Each scene shows the same named points in several views. A view is turned or mirrored, and shifted as a whole, has a little noise and may leave points out.
In the rows, 128 means zero.

Scene 1
View 1
J960: [121  85 121 122 115 126  86 169 144  89]
J282: [109  57 124  81 130 141  72 169 158  77]
J990: [164 108 125 154  86  90 102 122 114 135]
J149: [161 109 127 146  91  97  94 127 117 127]
J144: [152  76 116 105 114 150  69 143 139  97]
J502: [139  85 123 112 111 123  79 148 138  98]
J52: [125  95 129 136 105 104  93 158 135 105]
J642: [155  95 136 118  88  85  99 116 120 131]
J154: [152  99 122 157  94 104 102 138 123 127]
J437: [124  95 133 116 108  94  92 156 135 100]
J23: [124  85 133  96 111 102  83 153 137  98]
J420: [186  76 131 109  85 107  88  81 115 150]
J687: [107  99 136 129 105  79 102 171 135 100]
J936: [ 89  66 123  74 141 142  65 197 169  51]
J797: [152  54 133 115  87  97 110 107 127 143]
J871: [117  73 138 107 103  92  97 145 138 111]
View 2
J154: [110 110  81  91 130 136 118  84 148 171]
J437: [125 126 102 131 139 155 120 103 136 153]
J687: [116 140 110 141 140 157 128  86 134 167]
J52: [121 124 101 125 135 139 118  96 141 166]
J420: [115  74  46  28 133 160 116 128 168 122]
J282: [143 123 111 151 141 114  99 127 133 142]
J871: [122 138 113 119 148 149 129 117 144 140]
J797: [102 126  93  63 155 136 127 126 159 130]
J960: [136 123 106 149 134 123 102 109 132 157]
J23: [134 123 106 136 142 152 113 119 138 139]
J149: [112 101  74  83 129 155 122  90 150 159]
J936: [174 129 132 217 139 142  89 154 119 119]
J990: [104 117  83  76 139 139 127  93 152 161]
J642: [110 117  84  79 143 169 128 105 153 144]
View 3
J642: [108 147 216 122 179  75 125 159 140 125]
J420: [119 173 248 115 174  35 114 203 147 166]
J52: [115 111 170 124 161  92 117 137 134 112]
J687: [112 112 175 128 173 105 124 123 129  98]
J502: [140 114 178 116 156  87 119 137 136 143]
J960: [134  98 159 125 150  96 119 125 132 133]
J936: [177  78 139 107 144 137 129  75 126 160]
J437: [104 119 177 128 177  98 139 127 134 115]
J871: [114 123 186 122 180 101 145 125 136 131]
J23: [154 114 183 112 155  92 112 132 134 149]
J149: [108 136 202 129 168  63 107 172 140 113]
J797: [100 148 211 126 188  69 156 161 144 155]
J144: [153 111 177 114 148  75 113 145 139 170]
J282: [163  95 159 110 153 115 134 100 132 175]
J990: [ 94 132 191 132 172  65 124 169 139 119]
View 4
J960: [126 101 117 127  89 116 100 108 145  85]
J437: [101 105 122 111  68 140  95 125 139  84]
J990: [109 108 109  85  22 154  73 102 146  93]
J154: [ 98 116 109 108  22 154  67  98 143  91]
J420: [ 88 101  91  45  38 225  33  95 148 115]
J687: [102 109 120 135  57 121  97 110 138  80]
J144: [102 100  98 121 102 161  59  90 141 100]
J149: [ 85 111 111  95  21 169  68 105 138  91]
J871: [119  99 118  87  73 138 100 126 144  86]
J502: [102 102 109 117  86 150  81 105 142  91]
J52: [101 109 115 116  54 133  89 110 139  83]
J936: [116  92 120 161 164 102 109 120 137  81]
J797: [133  96 104  51  47 167  72 106 156  99]
J23: [104  98 116 109  86 142  94 127 140  84]

In a view up to two points have been moved. Name them for each view, in the order of its rows, or write none.
view 1: J990, J420
view 2: J282, J936
view 3: J437, J23
view 4: J960, J687
